Points on a hilly landscape, in no order, each with its height.
From any point a ball takes the steepest step (drop divided by distance) to one of its 5 nearest points. It stops when none of these is lower. Distance is the straight distance between rows; heights are no part of it.
loze: 3 -3 -47 -1 -10 -18 6 3 -9 -15 24  h=2.02
seso: -9 -3 20 19 -1 4 -13 2 32 0 9  h=3.01
kapuf: -8 -3 13 18 -4 0 -17 1 35 3 11  h=3.51
Fotar: -6 14 33 11 -2 30 2 4 -3 9 -6  h=4.36
lun: -3 -12 -2 4 6 -16 -11 -5 9 2 -7  h=3.67
vudom: -9 -2 19 18 4 0 -12 2 25 -1 6  h=2.47
vubaz: 5 -9 -39 -7 -5 -19 6 -1 -6 -10 14  h=2.20
ziru: -6 4 17 10 7 4 -1 -3 -3 3 -10  h=3.23
Vibo: -10 5 32 20 1 19 -2 1 13 3 5  h=5.01
Zup: 0 12 24 3 4 19 1 2 -10 14 -16  h=3.15
Vosam: -1 -9 -6 5 -1 -20 -19 -3 29 11 -1  h=4.09
kaba: 1 -14 -16 -7 4 -19 -5 -4 3 -4 -4  h=3.12
zug: 20 18 -12 -28 -8 18 10 7 -30 1 -5  h=5.74
tokot: -8 -8 3 10 1 -13 -18 -3 26 6 2  h=3.02
bufo: -11 -4 27 19 -2 11 -7 4 29 -5 11  h=3.68
Taten: 2 -11 -26 -8 2 -17 3 -4 -8 -10 7  h=2.79
zeza: 6 14 17 -11 1 22 0 5 -18 13 -19  h=2.75
davo: 14 14 4 -22 -1 19 6 5 -25 9 -17  h=0.72
Roseg: 14 12 -12 -26 -5 12 16 3 -30 0 -3  h=4.54
bap: 9 11 5 -17 0 14 8 3 -24 6 -15  h=1.68
Tos: 5 4 -34 -6 -9 -11 14 -1 -18 -16 16  h=1.73
zod: 6 5 1 -12 1 2 9 -1 -21 5 -13  h=0.32
nud: -5 -4 6 12 -5 -12 -20 -1 34 9 2  h=3.87
Tid: 5 7 -31 -9 -10 -2 18 2 -26 -11 11  h=2.13
Bop: 12 12 -3 -25 -1 17 11 4 -25 5 -11  h=2.43
zudun: 2 -9 -14 -8 4 -10 4 -3 -11 -5 -4  h=2.11
Kul: 2 -4 -7 -7 6 -8 7 -3 -16 -3 -7  h=1.58
finut: -4 -2 7 0 6 -3 1 -2 -9 1 -9  h=2.49
kuras: -9 -1 29 19 0 14 -2 1 23 -3 10  h=4.46
Bufun: 2 -15 -20 -5 3 -22 -11 -4 12 0 -4  h=4.10
runu: 8 1 -17 -12 -1 -6 13 -1 -20 -6 0  h=2.08
pek: -6 -4 6 13 -7 -10 -19 0 46 14 9  h=4.88
Bebi: -3 -11 -7 2 6 -20 -18 -3 19 2 -4  h=4.19
Loleb: 7 -1 -35 -6 -6 -12 13 0 -15 -13 21  h=1.72
leno: 0 6 14 -1 6 7 4 -1 -14 8 -15  h=1.81
mim: 7 8 -10 -18 -2 2 15 0 -27 -1 -7  h=2.01
nop: -10 5 28 16 3 19 1 0 10 3 0  h=4.85
Vabi: -8 1 36 17 -3 24 4 2 20 -5 13  h=5.40
muba: -7 -4 12 10 8 -2 -8 0 4 -1 -5  h=2.46
suda: -11 1 25 19 6 6 -5 -1 14 0 0  h=3.20
bamug: 2 -10 -15 -6 5 -17 0 -3 -3 -7 -2  h=2.57
subir: 17 15 -22 -20 -9 8 16 2 -29 -3 8  h=6.70
Kifor: 2 -18 -23 -8 3 -21 -6 -3 6 -4 2  h=3.73
Dusub: -6 10 39 14 -5 35 8 2 12 2 4  h=5.05
Ripes: 6 2 -22 -11 -5 -3 17 1 -23 -6 6  h=2.04
lalef: 0 -16 -17 -3 2 -24 -13 -4 16 4 -4  h=4.67
siz: -9 -6 15 14 8 -2 -11 -3 17 -1 -3  h=1.15
vefe: -5 -6 3 5 8 -11 -5 -3 1 1 -8  h=3.13
laba: 5 -2 -29 -10 -3 -11 13 -2 -18 -12 8  h=1.10
maba: -8 10 33 15 -1 24 0 4 7 7 0  h=4.99

Two balls start at each pair of points below. Name the first point that both come to, or write none.
Bop, lun | none
Zup, finut | zod
bap, maba | zod

Where does a ball stop that starts at each point below?
zeza | zod
Roseg | zod
Vosam | siz
kapuf | siz
Vabi | siz
